A landscape with many valleys, sampled at points; each row gives a point and its height.
A ball rolls from a point to the lowest of its 2 nearest points, and stops where none of them is lower. Distance is the straight distance between rows; heights are no part of it.
Q_941 h=28.0: [-12 -12  -3  -4  36  -6  -5 -14   8   3  -3  -4   6   2 -17   8  -2   0
   8  -2 -23   4  -8  -6  15]
Q_701 h=31.0: [ -1   9  17  -4  -4  13 -16 -16  16  -4   5   6  -2  17  -2   1   7  13
  10 -15   0 -11 -14  -8   4]
Q_80 h=51.0: [-18   3  -4   5 -22  -2  10  -8 -16  -3   1   9   6  -6  -1   8   4  -6
 -19  -6  -1   8  -5  18   0]
Q_703 h=82.1: [ -8  24  18   8 -18  -7  -7  -1  -7 -12   1  19  16  -6  -4  15   4 -17
   3 -10  -1   3   3  15   9]
Q_229 h=75.1: [  3   2   2   3 -13   8   0   7   4  -8  -1  -2   1  -1   4 -17   7   3
   4   8  15  -7   9   2 -11]
Q_272 h=49.7: [-16   6  -9 -10 -11   0  14  -7 -14  -5   4  10   3  -9  -3   2  -4  -3
 -11  -7  -2  -3   7  17  -2]
Q_821 h=54.4: [-14  -3  -4   3  -2  15  11  -9  -4  -3  -4   5  10  10  -5  -4  12 -10
  -8  -2   5   2 -10   4   6]
Q_243 h=66.7: [ -9  -7  -8  -9  18   2  14   6   1   1  -7  -4  11  -2 -13 -11  -4   9
  10  18 -16  13  16  -2   7]
Q_380 h=41.2: [  0  -9   4  -4  -4   8   3   1   3   1  -5  -6   6   9  -3   0 -14   7
  -6  -3  -9  -4  12  -8   0]
Q_334 h=45.5: [ 12  10 -10  12 -27  -2  -4  17   1  -2 -11   5   2  -8  10  -2   2 -14
  -4  16  11   6   8   6 -24]
Q_489 h=37.4: [ -6   6  14  18 -26  -3  -4   5  -7  -2   3   9  13   0   1   2   6 -26
  -1   2  16   2 -12  -4  -2]
Q_878 h=61.0: [-19   7   7   7 -26  -2   6  -2 -18 -14  14  13  13 -22 -11  -6   6  -5
 -15   9   4  10  -5  17  -2]
Q_985 h=36.4: [  3   6 -17 -11   1   8   6  15  -4  -5  -6  -1   9   0  -4   5 -17   9
   7   8 -16   2  33  -7  -2]
Q_459 h=68.3: [ -7  -6   1 -11  15   0  15 -16 -13   7  13  -6  10  -3  -2  -5   2 -10
  -3 -10  12  -3 -11  -2   8]
Q_570 h=73.6: [  6   5 -14  -5   1  12  -7  10   8   0  -4  -3   1  -2  10  -8   3  17
   0   6  -1   1  17   2  -7]
Q_207 h=53.6: [ -7  -8  12  10 -36   3   4  -4  -2   0   8   4  -1   8  -1  -2  -8 -10
  -9  -2  15  -7 -14  -6 -11]
Q_588 h=52.3: [ -4  -3  12  11 -23  -1   5  -6  -3   5   4   6   3  15   2   7   4 -17
  -1  -7  10  -3 -25 -13  -7]
Q_111 h=35.5: [ 20 -14  -5  10  25   2 -10   7  10   2  -6 -12  -9   2  18   4  -5  -5
  -3  16 -12   4  15 -21  -3]
Q_451 h=46.2: [ -7  -1  -5  -6  -5   2 -12 -12  16  -8   4   6   0   4  -9  -7 -10  17
  -6 -11  -9 -15  14   2   4]
Q_211 h=24.9: [ -7  -6  -9   1  10  -2   6   4   2  12 -18  -9  -9   8   6   8   3  -1
  -1   4 -12   5   2   7   8]
Q_974 h=72.2: [  7  16  -4   0  11   6 -13   8   3   6 -10   4   3  -3  12   0  16  -4
   9  -1  -2   9   1  12  -1]
Q_770 h=39.5: [ 16   4  18  -2   0  -3 -18   0   8   2   8  -5 -16   5  11  -1  -1  14
  -2 -11  -3 -11  -7   0   1]
Q_616 h=71.4: [ 17  15  -2   7   6   2 -15   4   6   5  -6  10   3  -9  19   6  19 -14
  14  -1   9   6  -5  10 -14]
Q_801 h=46.4: [ 15   1  12  -1   8   6 -12  -3   9   7  16  -1   3  14  17  -2  11  -5
  13  -2  16  -8 -21 -17   4]
Q_95 h=34.6: [ -3   8 -15  -8  10  -5 -25   6  14  -6   4   7   6  -8   4   1 -16  15
  -1  -9  -8 -11  27  -2   4]
Q_809 h=48.7: [-17   5 -10  -5 -21   6  21  -1 -10 -12  -1   9  16  -6  -9   0  -8   6
  -6   0  -1   2  20  12   2]
Q_871 h=60.7: [-10   2  -2  -8  20  -7   5   0  -2   5  -4  -5  -1  -6 -12  -3  13   3
  17   2 -13  11 -14  14  12]
Q_399 h=37.8: [ -4  -1  -8  -8  -8   8  16  17  -8   1 -16  -6   8   0  -5   5 -11  -1
   3   4 -15   9  24  -2  -5]
Q_57 h=29.4: [  4   5  17 -10   2   0 -11 -11   6   2  15   5  -3  14  -3   4   3  15
  15 -16  -6  -6 -25  -8   4]
Q_923 h=74.3: [ -4   3 -12   1 -10  12   6   7  -2  -2  -6   2   7  -1   1 -18   7   5
  -2   4   5   2  13   4  -3]
Q_595 h=78.6: [ -1  18   4   2  -8   6 -19  -6  17 -13  -3   3   3   4   5   2  -5   4
  11  -4   2 -20  25  11   0]
Q_212 h=63.4: [  1  -1  -5  -7  15  -2   5   4  -5   5  -6  -9  -2  -5  -5 -14   8  10
   5   7 -10   6  -7   7   0]
Q_146 h=31.3: [  1  14  15  -3  -3   3   0   0  -6  -6   7   8  20  -1  -4   5   3 -11
  16 -16   0 -10   4  -2   8]
Q_27 h=76.1: [ 15  -1  -4   3   2  10  -6  11   6  -3  -3  -5  -8   2  16 -18  13   6
  -3   9  14  -4  -1  -2  -6]
Q_833 h=47.8: [-16   8  -1   2 -19   7  12 -11   2 -14  -7  11  16   1  -4  -5  -5   1
  -2  -5  -8 -11  21  14   3]
Q_818 h=47.5: [ 17   9   9  10  -8  -4 -10   2   1   4   3   5  -9   5  11   5  12 -15
   9  -4  15   0 -27 -12 -13]
Q_368 h=28.5: [ 12   1  -6   2   2   5  -6   9   5   3   0   0  12   5  15   2   1 -12
   5  -6  14  -6  15  -7  -7]
Q_670 h=68.9: [  6  12 -14   7  -6   0   2  13  -9  -2  -4   0   3 -10   9 -10  17  -7
   3  11   7  12   0   9 -12]
Q_867 h=32.0: [-11   1   6   2   3  -5   8 -13 -12   6  -1  -6  -5   0  -9  12   8  -8
   0  -6 -13  13 -26  11   3]
Q_310 h=26.1: [  0  21   5  28 -18 -11 -21  -2  -1  -5   6  22   7   0   9  11  12 -38
   2   4  30   5  -6  -1 -10]
Q_558 h=42.4: [ -5  10   6  11 -23   2 -10   5   0  -3  -1   1  -1  -4   3   1   2 -10
  -3   0  14  -5   4  11  -5]
Q_624 h=73.0: [ 11  11 -12  -4  15   9  -9   7   4   2  -6  -6   6  -3   9  -7   9  11
  17   8  -9   3  10  10  -5]
Q_759 h=50.7: [  0  -3   8   8 -17  -2  10   4 -12   8  -4  -5  11   7  -1   5   5 -19
  -1  -3   2   0 -15  -6  -5]
Q_613 h=68.7: [  2  19 -18   9 -29   2   1  21 -12 -11  -7  13  11 -12   3  -7   6  -8
  -1  14   9  16  15   8  -8]
Q_319 h=43.7: [ -8  -9  -9 -15   1  -2  16 -14  -4  -9  11   8   3 -16 -12  -5 -13  17
  -7  -8   7  -9   4   8  -1]
Q_893 h=46.3: [ 18  11   7  17 -13  -6 -17  -2   5   0   6  15   0   2  18   4   6 -25
  13  -5  22   1 -12 -13 -14]
Q_353 h=38.6: [  1 -13  -4 -11  13  -4   1   0   9   6   5  -8  -8   1  -4 -14 -10  23
 -10  -4  -8  -7  -4  -6   5]
Q_371 h=43.5: [ 21  -9   9   3   4  -6   0   5   2  13   1  -9 -18  11  11   1   5  -3
  -8   0   8  -4 -17 -11   4]
Q_476 h=48.8: [  8  -5   0   9  -5  -2   8   8  -3  11 -13  -7   2   6   4  -2   6 -14
  -6   5   2   5  -6  -1  -7]
Q_341 h=65.6: [-11  11  -4   7 -16   2   4   4 -13  -4  -6   5  12 -14  -9  -9  11  -3
  -6   5   0  16 -10  18  -4]
Q_232 h=70.6: [ 13  21   9   8  -6   4 -14   5  -2  -3   0   6   8 -11   9  -3  13 -16
  16  -2  11   0  -5   9  -6]
Q_418 h=65.2: [ -1  -7  -8  -7   7   8  15   8  -2   0  -9  -7  -3  -2 -10 -15   0  16
   2  18 -10  10   6   3   2]
Q_873 h=47.3: [ 22 -19  10   3  -1  -1   5   3   7   2   1 -11 -20   7  10  -6  -6   4
 -17   7   8 -10  -7 -20   1]
Q_816 h=41.7: [  1 -15  -5 -19   8  -3  10   4  -6   0   3  -8 -12 -12  -5   2 -22  27
  -6   0  -9  -3  13  -5  -3]
Q_191 h=44.0: [  3  10  -2   4 -28   0   2  12  -3  -6  -4   0  -3  -7   3  -1  -1  -5
  -8   8   6  -1   9  13 -15]
Q_604 h=40.3: [  6 -11  -2 -12  14 -10  -1   2   2   1   3 -10 -16 -14  -7  -6 -12  28
  -8  -6 -17   0   6  -2   3]
Q_861 h=80.4: [-17  16  18  11 -31  -1 -14 -10   2 -11   7   7  -2   1  -7   9  -3  -6
   3  -9   2 -12   2  20   4]
Q_940 h=29.3: [  9  -7   7   0  17   3 -17  -9  13   5  15   4  -2   8   7  -9   1  12
  -1  -9  11 -16  -5 -16  13]
Q_991 h=45.3: [ 23  12  15  18 -18  -2 -25 -10  15  -7   9  15 -14   4  23   8   8 -21
  16   4  20  -2 -13  -2 -15]
Q_492 h=46.5: [  4   8   1  22 -32  -5  -4  17  -3 -10 -10  11   9 -15   1  -5   0 -18
  -4  20  19   6   6   0 -25]
Q_651 h=50.3: [  2  -2   2   2 -24   4  11  14 -11  -6  -5   2   6  -9  -9 -15  -2 -10
  -4  12  16  11   9  -8 -20]
Q_817 h=22.1: [-13 -18  -2  -2  26 -17  19 -23  -1  -6  -7  -6   4  -3 -17  11 -11   7
  14  -1 -25   8   1   1   9]
Q_270 h=67.4: [ -3  -1  -2 -12  24   2   8   2  -4  13   9  -7   7  -1   2  -4   6 -12
   2  -4  11  -2 -16   2  12]
Q_565 h=30.1: [ -7  -2  11   5 -12  -5   4 -15 -14   6   8   1  -7   2  -6   3   3  -6
 -11  -8  -2   8 -26   5  -7]
Q_506 h=39.3: [ -7  10  19   8 -18  -2  -4  -7  -7  -1  16  16  12   6   0   4  13 -22
   9  -6  14  -1 -17  -7   4]
Q_433 h=33.7: [-10  -3   5  -9  16   2  -5 -27  13  -2   0   2   7  12 -12   5  -1   8
  -2 -16 -18  -2 -10 -11   2]
Q_33 h=32.4: [ -5   3  11  -5   3   9 -14 -16  19  -1   0   6  13  17 -13   4   4  10
   7 -16 -14 -12 -11 -11   1]
Q_275 h=48.9: [  7   1   8   7  15  -3  -3   4   2  13 -10  -9  -8  16   5  12  11 -13
   6  -1  -1   6 -19  -3   3]
Q_81 h=43.4: [  7 -16  -6  -4   8   2  11   8   0   6  -3 -11  -7   6   1   1  -5   2
 -10   6  -5   0   7 -11   1]
Q_858 h=46.1: [ 18 -15   3   0  -2   1   3  12   2   4  -9 -13 -19   6   3   3 -10   7
 -21  11  -1  -2   7 -14  -2]
Q_727 h=78.3: [  6   8  -2   4  -3  13 -19   1  12  -6   0   0   9   3  15   2  -8   5
   6  -2   1 -14  28   0  -7]
Q_89 h=63.3: [-15  16   8   8 -17  -7  -7   0 -10  -4  10   8  13 -20  -6  -6  15  -8
  -6   2   7   7 -14  18   3]
Q_840 h=44.7: [  6   5  11   2   3  11  -8  -3  -3   5   6  -1   7   4   6  -2   8  -6
  15  -7   7  -4 -11 -11  -2]
Q_996 h=24.6: [  5  15  -3  18 -20  -4  -9   5   0  -4  -4  16   8   2  16   7  11 -34
   1   3  22   3   7   3 -13]
Q_692 h=47.0: [-12   6   1  -4 -11   4  -2 -10  12  -6 -10   7  10   4  -4   1  -6   9
  -3 -11 -12 -13  12  11  -3]
Q_94 h=37.2: [  4  -1  15   0 -10  -2  -4   2  -4   2   7  -6 -17   1   2  -1   0   9
  -3 -13   1  -9 -15   6  -4]
Q_645 h=45.9: [ -6 -25  -8 -10  11 -13  27   5  -8   1  -3 -12 -28  -4  -5   3  -9  15
   0  21  -8  23   1  10   8]
Q_697 h=27.7: [  2  -3  10  -1   6   8 -15  -8  17  -3  17   9   6  14   6  -1   2   4
  11 -13  13 -20   0 -11   5]
Q_297 h=51.1: [ -5 -19 -14 -12  -4   5  25   8 -12   0 -12  -7 -22  -4  -7   1  -9   3
  -9  17   4  18   5  -7  -1]
Q_771 h=34.8: [ -1   4   2  15 -18  -8  -3   8  -8   9   2   6   3  -8   0   1   8 -20
 -12   2  14  10 -14   1  -9]
Q_663 h=20.9: [-11  -4 -10  -8  19 -12   7 -18   6   5  -5   3  -1  -7 -16   8 -12  17
   2 -13 -29  -3  -3   8   4]
Q_804 h=36.6: [  5  -9   0  -6  11   2  -2   3   3   3   8  -4 -13   1   7  -4  -4  19
 -16  -7   7 -12   3  -1   7]
Q_592 h=56.4: [ -4 -15   0   0  -5  -3  21   9 -16   6  -9  -7  -9  -6  -8  -4  -1 -11
  -7  15  10  11 -12  -5  -7]
Q_755 h=26.2: [-14  -5   1  -6  -6   5   4 -19  -1  -4   5   5   2   1  -7  -5  -2  10
  -5 -19  -2  -8  -6   9  -1]
Q_484 h=32.9: [ -9   8 -18 -11  20  -4  -6  -1   6   3  -4   6  13  -3  -6   5  -9  14
   7 -11 -14  -2  17   3   8]
Q_312 h=53.3: [  2  -5  -2   4  -9  -1  12  18 -16   2  -1  -3   4 -12  -4  -7   4  -8
  -5  14  18  10 -13  -6 -16]
Q_647 h=45.4: [  5   2 -21 -15 -11   6  16  24  -6  -7  -5  -4 -14  -1  -5  -1  -5  15
  -2  18   3  15  16  -2  -7]
Q_299 h=24.8: [-11  -7   3  -5   1   9   2 -17   9 -10  12  11  14   4  -8 -12  -3   9
   5 -16   0 -16  -1   1   6]
Q_553 h=56.3: [-14   8  -3 -14   7   4  15 -20  -4  -6   4  13  19  -4  -8   2   1  -2
   2 -14  -3  -3   1  10   9]
Q_795 h=59.5: [ -3 -17   0  -1  10  -4  21  -3  -7   9  -4 -14  -3   5  -5  -2   3 -15
   0   9  10  11 -21  -5   0]
Q_887 h=28.9: [  7 -18  -1   4  31  -8 -10  13   2   3  -3 -16 -15  -6   0   2 -14  10
   0  14 -18  11  13 -15  10]
Q_896 h=39.2: [  2  -1  13   7  -1  -4  14  -4 -22   4   3  -8   3  -8 -12   0   2 -11
   5  -1  -2   9 -14   5  -3]
Q_54 h=29.8: [  5  12   0   4  -4   7  -1   6  -1  -2   4   8  17   4   5   0   4 -16
  15  -9  16 -13  11  -1  -1]
Q_966 h=22.6: [ -7   1  -4 -10  18  -8  -7 -21  18   3   4   7   0  -5 -18   8  -8  21
   2 -17 -19 -13  -9   7   3]
Q_813 h=52.2: [ -3   0   0   0 -19   5  19   6 -17  -7   1   4  14 -14 -14  -7  -3 -12
  -2   5   9   5   9  -3  -4]
Q_876 h=35.4: [ -1   0 -21  -9   8   3 -13  11   4  -5   0  -4   7  -6   2  -3 -18  19
   3  -1 -12  -5  31  -7   1]
Q_571 h=82.8: [  0  33   9  14 -14   0  -9  -1   2  -6  -5  28  21  -5   1  13  13 -20
   0  -7   8   1   6  18  12]
Q_664 h=40.9: [ -8  12  12  12 -21   1  -8  -6  -1  -7  15  13  -2  -1   2   0   7 -15
   5  -8  18  -7  -3   8   4]
Q_202 h=36.8: [ -3 -21   3   3  17   0  -2 -14  10   4  -3 -14 -15  12  -2  -4   0  15
 -17   6 -11  -1  -1  -9  12]
Q_127 h=58.2: [-11  15  -4 -13  16  -3   2  -1  -4   3   0   4   9 -14  -4   0   9   1
  11 -11  -4   2 -15  17   7]
Q_998 h=27.8: [-13  -4   1  -3  -7   2  12 -25  -9  -4  11   4   2   1  -6   3   5   1
 -11 -16   1   3 -22  10  -4]
Q_928 h=25.0: [-12 -18   6   1  23  -2  11 -19   1   3  -4  -3   5  10 -16   6 -11  -1
  12  -3 -23   4  -7  -3  10]
Q_812 h=36.7: [ 18 -18   6  11  23  -9   1   9   6   8  -8 -15 -21   6  10   0   3   4
   0  14  -8   2  -7 -19  10]
Q_87 h=31.9: [  7  16   2  16 -15  -9 -14   8   4   5  -1   9   1  -9   8   5  16 -18
  -5  -1  16  10 -14  11  -9]
Q_376 h=33.1: [ -3   5  12  -5   1   3   7  -4 -19   0   9   6  19  -6  -6   0  -4 -11
  12 -14   4  -3 -11   2   5]
Q_926 h=49.9: [ 11  -8   1   8 -21   3   3  13   2   2 -10  -3  -1   3   3  -5  -4 -15
  -8   8  18  -1   2 -12 -22]
Q_520 h=36.2: [ -1   0 -24  -6  -7  -2  30  16 -17  -1 -11  -3  -6  -4 -12   3   0   0
   7  19  -6  28   8   2  -1]
Q_978 h=39.7: [ -2  -8   0  -1   2   6  12   1  -6   2 -14 -12  13   6  -6   5  -8  -5
   0  -5 -16   0  13  -2   4]
Q_979 h=27.0: [ 20   7  -3   9  -1   5  -4   5   3  -1  -4   3   2   4  22   0   5 -23
   4   1  22  -5   1  -5 -13]
Q_688 h=48.1: [  6  -3   2  11 -33  -4   2  19  -4  -5  -7   6   0 -10  -4  -2  -4 -12
 -14  11  21   7   0  -8 -27]
Q_635 h=25.6: [ 10 -19  -4  -6  19  -9  -3  15   0   7  -2 -14 -25  -5   7  -2 -15  21
 -14  14 -16   4  15 -15  10]
Q_504 h=41.5: [ 14   5  20   9 -14   3 -23  -3  15  -9  14  -1 -19  11   9  -4   3  12
   3  -2   7 -19  -4  -1   0]
Q_24 h=55.1: [ -7  -9  10  -3 -22   5  10  -4  -9  -4   5  -4 -10   1  -6  -2  -7  -3
 -10  -4  10  -7  -6  -2  -6]
Q_12 h=41.9: [ 16   3  -2  -4 -12   2  -7  17   2  -8  -2  -8 -16  -5  14  -9  -6  18
  -7  14   6  -9  17   4 -10]
Q_99 h=57.1: [-12  13 -11 -15  26  -7  11 -13  -6   2   3  11  16 -10  -8   4   2  -1
   8 -14  -9  -2  -4  14  13]
Q_30 h=39.0: [-12 -25  -4   3  21  -8  11 -10   3   3  -5 -16 -25   5  -2   1  -8  15
 -14  17 -19   5   1  -5  14]
Q_130 h=25.7: [ 11  10  -5  16 -16   4 -13  -2  12  -2   0  13   0   3  18   6  10 -23
   8   1  24  -6  13   2 -10]
Q_284 h=14.6: [-11   0 -10  -4  23  -9   7  -2   0  -4 -14  -3  11  -3 -14  11  -8   8
  12   4 -35  11  14   5  11]
Q_485 h=59.0: [-15  -2   8   8 -28  -2   1  -2 -13  -6  14   9   3 -13  -6 -10   2  -7
 -16  10  22   7  -9   6  -7]
Q_46 h=79.7: [-12  11  20   6 -28  -9 -20 -17   9 -20  11   4  -6   0  -9  -2 -11   2
  14 -10   2 -21   8  13   1]
Q_739 h=39.6: [ -5  -8  -9  -6   5  -9  28  11 -19   1  -8  -7   1  -8 -11   4  -5  -3
  10  14 -11  24   4   8   0]
Q_530 h=40.2: [ 17  -6   7   7  20  -4 -10   5   7  12   3 -10 -13   7  17   2   6  -3
   0   4  -1   3  -7 -16   9]
Q_301 h=27.9: [ -5  -4   5   2   6  -1   8  -8  -2  10 -10  -7  -4   8  -6   8   4  -4
   2  -8 -14   4  -7   6  10]
Q_574 h=30.2: [ -3   6 -29 -11   5   1  12  17  -9  -1  -7  -8  -6   5  -2   2  -3  21
   6  16 -17  18  13   2   2]
Q_279 h=28.6: [ -2  16   6  19 -15 -11 -20   7  -5   6  16  17   4 -11   9  14  17 -27
  -1  -4  26   9 -18  -1  -9]
Q_456 h=52.6: [ -9   2   7  -7   9   4  -5 -13   5   8   1  -2   3  21   1  10  12  -5
   5 -14   3   0 -22  -8   7]
Q_199 h=55.5: [-14   7  -9  -6   5   6  14 -10  -5  -4  -9   5  16   1  -8  -6  10  -6
  -4  -5  -7   3  -3  12  10]
Q_715 h=53.4: [ -9   0  -2  -5  10  14   4 -20   5   4  -2  -2  11  16  -4  -1  10  -7
  -4 -11   4  -4 -22   2   6]
Q_358 h=77.5: [  4   4  -5   2  10   9 -22   1  17   4   1   1  -5   3  11  -3   2  12
  -9  -2   5 -12  14 -10   2]
Q_296 h=33.9: [ -8   1 -16 -14   7  -2  -8   0   9   3   5   5   4   1   5   5 -13  10
  -4 -15  -3 -10  21   2   7]
Q_641 h=22.4: [  4 -15  -9  -9   7   3   6  13   3   1   0 -14 -20  -1  -3   3 -20  21
 -21  19  -9   5  20 -11   4]
Q_137 h=34.9: [ -1  -4  -5  -9  -2   2  -5  -3   5   1  11   0  -3   5  12   0  -2   8
  -9 -11   7 -14  13   4   8]
Q_567 h=30.3: [-11   4  -5  -9  36  -1 -16 -14  14   6  -2   7  15   1 -12  10  -1  -1
   7  -7 -15   0  -2  -7  16]
Q_163 h=66.0: [  8  -7  -9  -7  24  -4   6   5  -2  15   3 -13  -4   5   9  -4   5  -6
  -7   5  11   0  -7  -5  11]
Q_464 h=57.0: [-10   2  -7  -8   4  -6  23 -14  -8  -5  -1  10  14  -8 -14   7 -11   8
   1 -15 -13  -8   4   9   0]
Q_826 h=21.7: [ -2  -2 -11  -1  21  -6 -24   3  11  10  -4  -6  -7   1   5  10 -22  12
 -20  -6 -19  -1  15 -14  10]
Q_884 h=77.9: [  7   8  -2   5   0   7 -23   2  15  -3   4   3  -6  10  18  -3   0  -2
   1   2  13 -16  22  -2   3]
Q_636 h=61.5: [  1 -13   5  -6  10  -2  17  -8  -7  11   5  -6  -5  14  -1   1   5 -13
   4  -1   8   2 -29 -13   9]
Q_524 h=42.8: [ -7 -14 -12 -15   7   0  15 -14  -2  -4   8  -1  -7  -8  -9  -2 -15  22
 -14  -9  -6  -4   7  -3  -1]
Q_499 h=33.8: [  1   1  12   3 -11  -6   5   2  -9   7   0  -7 -13  -4  -3  -1   8   2
  -8  -2  -1   6 -21  10  -2]
Q_8 h=79.1: [-11  16  17   6 -16  -1 -19 -12  15 -15  -4  11   4   4  -8   1  -6   5
   9  -9  -9 -23  14  17  -1]
Q_594 h=44.3: [ 15  15  17  14 -15   4 -24  -6  13  -9  13   7 -10  10  16  -1   7 -12
  18  -1  18 -12  -1  -4  -8]
Q_807 h=48.6: [ -2 -22  -9  -4   0  -7  28  11  -5   2 -14 -11 -21  -3 -10   8  -8   0
   1  23  -8  18   6   3   1]
Q_403 h=33.2: [ -1   1 -23  -4   4  -5  14  23  -9   2 -15  -7  -5  -1  -2  -1   5   2
   9  24 -11  23   8   2  -4]
Q_193 h=67.6: [  0  20  -9  10 -15   2   1  19 -21  -4  -5   6  18 -12  -4 -13  11  -8
  -1  13   5  12   3  10 -10]
Q_176 h=37.6: [ 23  -4  -4   3  18  11 -16  13   7   0   1  -8  -3  -5  15  -5  -4   9
   4  11  -6  -3  17 -16  -7]
Q_9 h=39.8: [ 27  -1  -3  -3   6   7  -6  17   5  -2  -9 -13 -14  -6   9  -7  -4  16
  -4  19  -4  -1  13  -8  -6]
Q_762 h=26.3: [ -6  -7  12  -6   7   5 -11 -17  19  -5  16   8  12  12  -9 -11  -8  15
   4 -12   4 -20  -5 -13   9]
Q_806 h=44.5: [-15  -2 -10 -15 -11   0  11 -17   3 -19  10  11  -3 -11 -13  -9 -12  19
  -7  -6   6 -15  17  15  -4]
Q_122 h=26.9: [  4   3  11 -11  12  -3  -5  -3   2   8   6  -4   3   3  -9   0   3   7
   8 -17  -8  -4 -17   2   4]
Q_503 h=57.2: [ -9 -10   0   0 -24   0  14  -2 -15  -4   4  -2  -3 -12  -9  -4  -5  -1
 -15   7   9  12  -3   4 -11]
Q_309 h=19.7: [  5  -8 -15  -8   9   3  -9   9   6   4   0  -9  -7   4   6   1 -22  16
 -21   3 -12  -2  23 -13   2]
Q_805 h=24.4: [  0  -2   7  -9  16  -8 -11 -12   8   8   1  -4  -6   2 -10   5  -6  22
   6 -14 -19  -8 -11  -3   2]
Q_487 h=35.0: [ -9 -18   2  -2  15   0  -1 -27  15   0   2  -6  -4  14  -3   3  -6  13
 -16 -10 -18  -5  -8  -7   5]
Q_407 h=51.2: [  5  -4   9  -6  24   3 -12  -4  11  15  -4   0  -3  16   3  13  12  -5
   9  -6  -4   1 -23  -4  12]
Q_897 h=45.6: [-14  -1  -3  -8  -9   3  -2 -13   9 -12   7   5 -14  -1  -7 -12  -9  24
 -11  -8   3 -14   9  10   0]
Q_907 h=69.8: [  7  17  -3  11 -13   2 -11  11  -3  -4   2   8   8 -16   9 -12  13 -14
   8   9  15   7   5  12 -12]
Q_432 h=42.0: [ -2 -24  -3  -4  16  -4  16   0  -4   4  -6 -14 -25   0  -2  -3   2  16
 -14  19  -8  10  -6   3   9]
Q_195 h=41.6: [  2  -2   0  -7  13   1   3   4  -7   8  -3  -5  14   2   0  -2  -5  -8
  13 -13  -1   0   2  -3   4]
Q_731 h=43.0: [ 25   4  16   7 -10   1 -20  -4   7 -12  16   2 -14   4  19  -3  -3   4
  10   5  14 -19  -1  -5 -11]
Q_646 h=62.2: [  1 -23   0   2  20 -10  14   3   0  11  -4 -15  -6  11   3   4   3 -10
   2  14   1   8 -11 -14  13]
Q_943 h=43.6: [  8   2 -13  -4 -19   2   5  23   0  -8  -4  -5 -12  -9   8  -1 -10  15
  -5  13   6   4  22   2  -8]
Q_490 h=46.6: [ 14 -10   3  15   3  -9   2   5   5  10 -13 -12 -14  14   9   0  12 -13
  -1   5   2   2 -16 -11  -5]
Q_244 h=35.6: [-10   1   8  -4  -5  -6  15  -7 -22  -2  15   3  13 -18 -12  -1  -5  -6
  -2  -4   4   3 -13   5   0]
Q_370 h=32.5: [ 13 -17   6   9  25  -3 -11   9  -1   9   0 -16 -11   8   6   1 -10   5
  -6  11 -13   2   6 -29   6]
Q_578 h=48.0: [ 24   1   8   3   3  -5 -12   6   3   6  12   3  -9   2  20  -1  12  -9
  11  -6  23  -3 -21 -18  -1]
Q_987 h=18.5: [-16 -17  -6  -3  30 -13  11  -1   0  -1  -6  -7   0  -2 -10  10  -9  10
  13   7 -26   8   5   7  13]
Q_959 h=76.9: [ 13  -2  -7   0  16   9 -12   0  11   7   2  -3  -4   9  15  -9  12   9
  -3   3   6  -4   0  -5   4]
Q_352 h=64.3: [  0 -15  -2  -1  30  -2   0   1   3  13  -6 -12  -9  15  11   8   7  -6
  -2   7   0   9  -9  -5  18]
Q_754 h=42.7: [  1  11  17   5 -17  -5   8   5 -14  -1   3   0  12 -14  -4   4   1 -12
   0  -4   0   4  -5   6  -6]
Q_500 h=43.1: [17 -3  9  2 17  4 -6  2  0  8  0 -6  9  7  4  2  2 -4 19 -7 -2 -4  0 -9
  0]
Q_224 h=18.1: [-11   4 -10  -9   7  -9   9  -1  -1  -1  -9  -3   3  -4 -12   8  -4  13
   2  -8 -32   3   8  16   5]
Q_252 h=81.3: [ -5  21  26  12 -31   0 -11  -5  -1  -8   5   8   9   1  -4  16   1 -15
   4  -8   0  -4  -2   8  -3]
Q_118 h=27.5: [ -5  -6 -23  -5  16   0   4  13   3   8 -12  -7  -8   8   7   3   7  11
   4  14 -15  10  12   3   3]
Q_583 h=31.8: [ -9  16 -13 -15  28   1 -19  -6  16  -1  -7  15  17  -2  -7  11   2   3
   5 -11 -15   0   9   2  11]
Q_314 h=50.4: [ -5  -2   0  -4  -8  12  27  -2 -16  -9  -4   1  12 -10 -15  -4  -5   2
  -1   1  -7   5   4   2   0]

For each start below, name the point where the ball stops.
Q_297 -> Q_284
Q_818 -> Q_299
Q_926 -> Q_996
Q_861 -> Q_193
Q_943 -> Q_309
Q_312 -> Q_996
Q_813 -> Q_996
Q_613 -> Q_996
